Each row is a point on a tangle of strands that fork and nearly touch. The rows are in no order.
Two points are linked if the straight distance between their rows is under 57.8. Some points are linked to none.
Z884: [  1  -4 -30 -11  14 -29  17   1   6   6  -8   7   1  -8   7   6  21  20
 -11 -50  11 -11]
Z460: [-22  -2  -9  10  11  -1   9  22 -25  -4   2  28   6 -35  13   7 -19  31
 -11  10  14 -21]
Z18: [ 10  18  13   4 -12  12   4   6 -19 -33  10  17   2   5   1  12   7   6
   1  11 -27   4]
Z165: [ 13   2  11   7   2  21   2 -37  12  -5   7  -6  17   8   5  18  -1 -33
  12  28  -5  -2]
Z902: [ 23   5  -3 -10 -17   1   9  12  -2 -13 -16  -7 -16   2   4  -8  17 -16
   9  -8   0  14]
Z110: [ 13  -8 -15  -1   2  11  17 -32  13  -5  -2  -3  30  -5   2  20  -1 -39
   0  10 -16  11]
Z522: [-27   0  42  26  15  11 -24 -15   3   6  10   9  -4   1  -9 -23   3  -7
   1  14  10  13]
Z904: [-13 -13  37  -7  -8   8   3 -29 -18   9  10   2  -8  -7   6   8 -14  -7
   9  18   1   2]
Z203: [  1  19 -42   3   2  -8   2  24  13   0  -5  -9   1   9  12  -2  14  17
 -22  21  15  -6]
Z130: [ 20  -2   4   5  13  -4 -24  11  16 -14 -17   6 -10  -1 -31  -5 -10 -20
  26 -29  -3   5]
Z33: [ -3  -1   9  28 -10  10  -7   6  -2  16  -2  -7   2  24 -23 -11  12  18
  33  -7  20  -9]
Z769: [  9 -10  -4   7   7   4 -14  15  14   3  -6 -15   9  22 -14  -7  16  -2
  31  -2  11  -8]
Z31: [-12   2   4 -11  -7  -4  17  -1 -20   8  17  -3   2  -9  22  -6 -17  22
 -35 -10 -13  14]
Z671: [-24 -11  -6 -19   3  13  -3  -3   4   5 -13  -7   1  -1  10  -1 -21  33
  -7  -1  -8  12]
Z814: [  6 -26  21 -12 -10  -2 -29   7  13  -4 -18  -4  -2  14 -35 -12 -13 -13
  16 -25   6   6]
Z939: [ 39  21 -10  13   3 -10   0  11  13  -2  11 -10  12   6  27 -18   9 -24
  11 -16 -11  13]
Z136: [ 19 -19   2  -7 -15 -30   6  -1  -2   6   5 -12  24   2  -8  14  -5  -7
  20   5  -3  16]
Z298: [  5 -11   8   0   5   0 -31  -7  28  -9 -26 -17   8  11 -28  -5 -27 -27
   1  -1   5   9]
Z416: [ 47   6 -13   6   9  -4 -11   5  20 -11   1 -15  15  11   4 -14 -11 -42
   3  -4  -6  11]
Z690: [-13 -21  18   1 -17  16  18 -12 -18  14   6  -9 -20  -3   1   5 -13  13
  26  12  10   6]
Z818: [ -7   7 -14   7   8  21   1   2  28  -4 -12  -6  10  12  15 -13   8  -1
  11  23   4   9]
Z260: [ 10  22 -21  16  -6 -11 -14  -4  32   2  15  -9   8  -8  -4  -4 -11 -31
 -13 -10 -25  22]
Z209: [ -4   2  24   7 -14  27  23 -11 -11 -14   2   1  -6  21  -2   5   6   1
  -4  29  19   4]
Z912: [  2  23 -28  13  -3   7  -2   2   6  -7   0 -12  -4  11   2  19   2  17
   4 -32  -8  15]
Z999: [  8  -4 -23   8  23 -16   7  -9  21   0  -5  -3   7  14  13  12  13   0
 -14 -62  13   8]
Z6: [-18 -13   8  -8   5  21  12  10 -23   0 -17  18   2  -2 -11 -17   9  22
  -8  11   8 -35]
Z270: [-31 -22   7 -27   2  10  -5  -2   5  19 -14 -11   2  15 -13  -6 -11  25
  -8   7  -5 -13]
Z167: [ 18  30 -16  28   7 -15   7  12  30   0  18  -2   3   9  32 -10  18  -4
   5 -32   0  11]
Z548: [ -5   2  27  14 -10   5   8   9 -20   0   9  25   6   9 -12 -24  18   5
   4  27  18 -14]
Z682: [-10  13   3  24   8 -11   2  -4  15  21  18  -2   2 -31  16  -1  10 -12
 -27 -30  -5  24]
Z76: [-11   2  35   2 -13  13 -10 -37  17  11  -1 -11  13  22 -14  13  -4  -5
   5   9  11 -12]
Z404: [  2  11 -36   4   2 -28   8  15 -16  11  -9   3  -3 -17   7   8  11  17
 -21 -33  18 -30]
Z807: [ -6   0  10 -22 -18  -7  -5 -12 -20   6  18 -13 -12  13  -8  11 -18   3
  -8 -14 -30   7]
Z949: [ 32   5 -30  -4   5   6   9  24  14 -12 -13 -12  14  33  12  -8   8  -1
   7 -10   9  -9]
Z112: [ -4  -2  -8 -29  13 -19 -25   0   5   3 -17 -11 -17   3  -6  -3   5  -5
 -15 -28  -8  15]
Z159: [ -7  -3  -1 -10   4 -13   7  15 -23   4   0  21 -22 -17   4  15  -2  28
  14 -18 -12 -21]
Z451: [ -8  -1  31   8   1  27  11 -40  14 -13   7   2  13   3  24  17   0 -19
  -7  33  23   7]
Z577: [-19   1   4  24   1  10  -4   8  -4  18  -5  -6  12  19 -16 -11   5  28
  10  26  23 -23]
Z635: [ 11  17 -31  10  -3  -6 -12  26   6 -15 -20  -2  -8  -2   0  -6   7   7
  -3   9  22 -25]
Z881: [-23 -12   0 -13   4   2  -3  16 -25  21   9  14  -5 -23  -7   2   0  22
  18   9 -12 -22]
Z377: [ 10  18 -13  -9   6 -21  -2   1   8  -2 -12  -3 -22  12  15  -9  22   1
 -24 -33   3   5]
Z35: [ -8   8 -26  21   2   0  -4  20   7  -2  12  -2  -1  11   9   3   7  13
  -3  46  12 -15]
Z370: [ -2  -6   9 -34 -24 -10  14 -23 -12  10  18 -17  -7  13   8  18 -16   4
 -17   3  -6  -6]
Z34: [ -4   5 -19   0  -6   5  -3  24  10 -10 -16   4   1  -1 -12   2  -5  31
   3  -5   3 -19]
Z315: [ 20  -7  18  -8  -2 -27  -3 -23  -3  10  -1 -18  -4 -16   2  -3 -10 -34
  -2  20   1  11]
Z607: [-10 -12  21 -13  13  11   1   2 -14   3 -24   7 -17  -6  -3 -18  12  15
   6 -10  10 -11]
Z318: [ -5 -19 -26 -11  23  -2  -7 -16   9   4 -11  -6   3 -21 -17  16 -19 -18
 -12 -26  -6  17]
Z250: [ -2  21  -9  15  11   7 -21   5   0 -14   4   8 -19   5  15  18   9  16
   1 -15  -7  17]
Z781: [  7  -1 -21   5  22   8  -4 -27   8  -1  -1  -2   4 -15 -14  11  -3 -37
  -8  14 -20   5]
Z264: [ 27  -2 -15 -11  27   0   0   2   7  -8 -24  -6  17  10  15   1   8 -13
   5 -20  -1  -1]
Z616: [ 18 -20   2 -17  -9 -30   9 -16  -7  15  12 -17   0 -12 -12   5  -7 -29
   0 -10  -1  16]
Z421: [  2  19  -6   2  -8  -4   4  23 -19 -25  20  32  -6 -11  -3   8   2  16
 -23   6 -13  -6]
Z78: [ 15   2   9   4 -18   6  14  17  -7 -10  -6  12 -13   6   0 -21  17   2
  18  22  10  -2]
Z337: [ 22   0 -32 -10 -10  -6  12  26  12 -10 -12  -7  -4  20  -5  -7  -1  10
  -4 -27  20   4]
Z406: [-20  -5  -8   7 -20  22  13   6  -9   2  -3  -8 -25   1 -18  11  -9  21
  16  11  16 -10]
Z629: [ -2   5 -29   1  -9  -2   9   2  -6   9   4 -14   5  12  -8  13  -4  29
 -18 -30  -1   1]
Z127: [  5 -19   7  -7   0   9   2   1  17 -10 -22   1  42  12 -16   2  -1 -11
  16  -6 -10  -1]
Z585: [ 10  11  14   6   2  11   6   3   3 -19  22  24  10  -9  12  -3   5 -28
  15  29  -9  22]
Z660: [ 14  16  -1  20   6  17  17  10   2 -21   3  18  -8 -14  22   0   2 -16
  17   2  -1  31]
Z512: [ 22   3  23   9   0 -20  -5  -6 -12   3  11 -22   4   2  15  -6   1 -11
  -5  22  -9  21]
Z532: [ -5   9  18 -15 -13  14  15 -19   3 -10  18  15  -3  17   1  16  14   0
  -3  40  11 -12]
Z630: [ 14  -2  -4  20  11  18 -11  -5  26   0   6  11  12   2 -14 -28  -5 -49
  33  -4 -10  -9]
Z858: [ -8   3   7  28   7  25  -7 -23  27   6 -10   9  13  16 -19 -33  -3 -39
  14   6   3  -8]
Z711: [ -9  -4  20   8  12   3   4  17 -33   0   3  25   4 -15 -12 -11   8  15
  -4  25  23 -35]
Z79: [-13 -10  18  14  -6  16  -1 -27  12   7 -10  -8   7  16 -19 -16   0 -20
  11   5  12   4]
Z834: [-25   4  43  -3 -20   7 -10 -14  -1   4  26  19  -8  19  -8   0   8   6
  -2  36   1 -15]
Z627: [ 19  -1 -23 -11 -13  -4   5   8  15 -11 -13 -24 -14  17   2 -11  -1 -16
  -2 -19  10  29]
Z574: [ 12  -3  19  -8   0 -16   9   1 -25   4   6  -4   6  -3  15  -2   5  15
  -5  33   5   2]
Z767: [ -4  -6  46   8   6  -4 -12 -10 -11   5   8  11  -1 -27  -3  -5 -20 -10
  20  16  -7  10]
Z132: [ -7  -1   1  18  17   9   8  24 -22  -6   1  20  21 -19   1  16  10  24
   1  22  13 -23]
Z73: [ -7   7  15 -15  10  -2 -18  11 -25   7   4 -14 -26   9   7   0 -19  34
   0 -14  -9 -13]
Z589: [ -6   6 -29   7  -5  -9   2  16 -28  15  -7 -11 -13 -12   7  13 -23  18
 -23 -13  20 -28]
Z663: [  1  -6 -29  -4  -2  -6  21   2 -23  14   3 -18   6   0  -1  21  -8  21
 -20  -1  16 -13]
Z992: [ -9  18  -2  18  20  -7 -10   0   0   9   9   5 -18 -16  28   6   7  11
 -15 -25  -6  20]
Z387: [-23   1  38  10 -10   0 -20 -35  -1  21  19  11   1  28 -15   4  13 -11
  11  17  12 -15]
Z310: [  4   1   4  -7  -6 -14 -14 -14  -3   3  11 -21   8  -3  -6  12 -14 -14
 -28 -22 -27   7]
Z378: [ -8 -17  10   7  13  11 -13 -34   6  14  -1  -3  -5 -21 -26  12  -5 -30
   7  21 -12  -3]
Z379: [ -3   5  -4   0  -9  -2  21   5   3 -19  23  16   1  -7  15   4   8  -6
  -4  36  -3  19]
Z854: [-15 -17  -1 -19   9 -12  -4   0 -13  11   3   0   5 -24   1  -1  10   3
   9   8 -13  10]
Z651: [  1   1  -1 -13  12  -8   8   7  -4  -8 -22  19 -25 -18  18 -17  16  11
  -6  -2   2   9]
Z8: [  4  -7 -22  -6 -14  -4  24   5  15   2  13   5  19 -10  12   2  15  -7
   9  19 -15  17]
Z480: [-16   6  -5  -9 -22   6   2  18 -19 -15  12  21 -16 -11  -7  12 -11  11
 -14  20  -6 -24]
Z595: [-16   5  -5   9  -1  -2  25  17 -16   3  25  14   8 -22  17   0 -17  25
 -26   8   6  11]
Z721: [ 13  24 -31  10  -1 -21  16   8  25  -3   0  -3  -9  11  25  -7  29   4
 -10 -29   8  -6]
Z924: [ -3  -1 -19 -16  11 -27   6  14  -1  16  -4   8  -9 -29  20  -9  26   4
  -4  -4  -1  14]
Z508: [-13   4  14   9   1  -7  17  -3  -3  23  30  -2   9 -16  16  -5  10   7
 -42 -19 -12  13]
Z254: [-12  -6   8 -20 -20   4   9  -7 -26  -4  20   1 -11   3   1  15 -15  21
 -13  19 -14 -28]
Z829: [  2  16  -6  -5   5 -14 -21  -7  22  -6   0  -9  -1   1 -14  -1   0 -22
 -28 -30 -22  12]
Z853: [ -7 -19  26 -12  -6  -1 -13 -36 -11   9  11   3   3  -8 -15  12   7 -23
   8  17 -13  -7]
Z100: [-17 -21  10 -41   5   8  -9  -2  -6   1 -25   9 -12  -3 -16  -8  -3   5
   7 -32  -9  -8]
Z485: [ 21 -11  -9   4   6  -7 -24   4  33  -1  -3 -14  20  20 -11  -2 -25 -31
  15   5   5  12]
Z739: [  3 -12   2  -5   4   3  -8   2 -11  -4  -4 -10   3  -4  -6  15 -13  14
  19 -26  -8   7]
Z666: [  8   1 -16   0  -2 -21  -1   2  30   6  11  -8  28 -10  14  -2  -2 -26
   9   7 -11  29]
Z954: [ 10   6   7   5  -5  20   0   4  -5 -22 -19  10 -23 -18   6  -9   4 -12
  20 -16  -1  18]
Z555: [-15   1 -10  14 -18   0  -8  11   3   5  -1 -10   8   6  -7   3 -13  15
 -12  43  23 -29]
Z546: [ -4   6  12 -16  19 -22  -7   7 -16   6 -10   8 -14  -7  13  -3  -7  25
   9 -34 -22 -12]
Z476: [  0   8  38  11   7   4 -21   7  -7  -8  -1  16  -6 -13   6 -19  -3   4
   8  18  -4  17]
Z578: [-18  10 -13  -6   4  11   2  10  -1 -10 -10   8  -2   1  17  10  -8  34
 -25  -1   0  -7]
Z498: [ 10   2  -3  12  14  12 -26  -3  31  -9 -16   6  -3  -8  -6  -3   3 -26
  30 -18 -20  -4]
Z374: [ -3 -10  -5   7 -11  36  20  -9 -10 -10 -12 -11  -4  19 -14   4   9   4
  13   6  11  -6]
Z819: [-17 -17   7 -28 -17  13   5   0  10  -3 -13   0  -5  12 -29  -5 -13  14
   6 -14  -6  -9]
Z942: [ 17 -12  -2 -13  -3 -19  15  14 -33   9  -3 -12   6  -1   4  -2  -3  19
 -16  10  13 -23]

A fork is a point with three links. Follow the links from the first point to the second and name the forks in between, in order.
Z954 / Z508: Z902 Z711
Z616 / Z132: Z663
Z112 / Z616: Z829 Z902 Z711 Z663
Z377 / Z635: Z829 Z902 Z711 Z607
Z254 / Z298: Z829
Z555 / Z8: Z607 Z711 Z902
Z711 / Z130: Z902 Z829
Z100 / Z315: Z607 Z711 Z663

A fork is a point with three links, a tip a point with one. Leave the first point through the second and follow the links. Name the first fork or tip that comes.
Z607 / Z100: Z769
Z79 / Z858: Z829
Z814 / Z130: Z904
Z769 / Z33: Z607
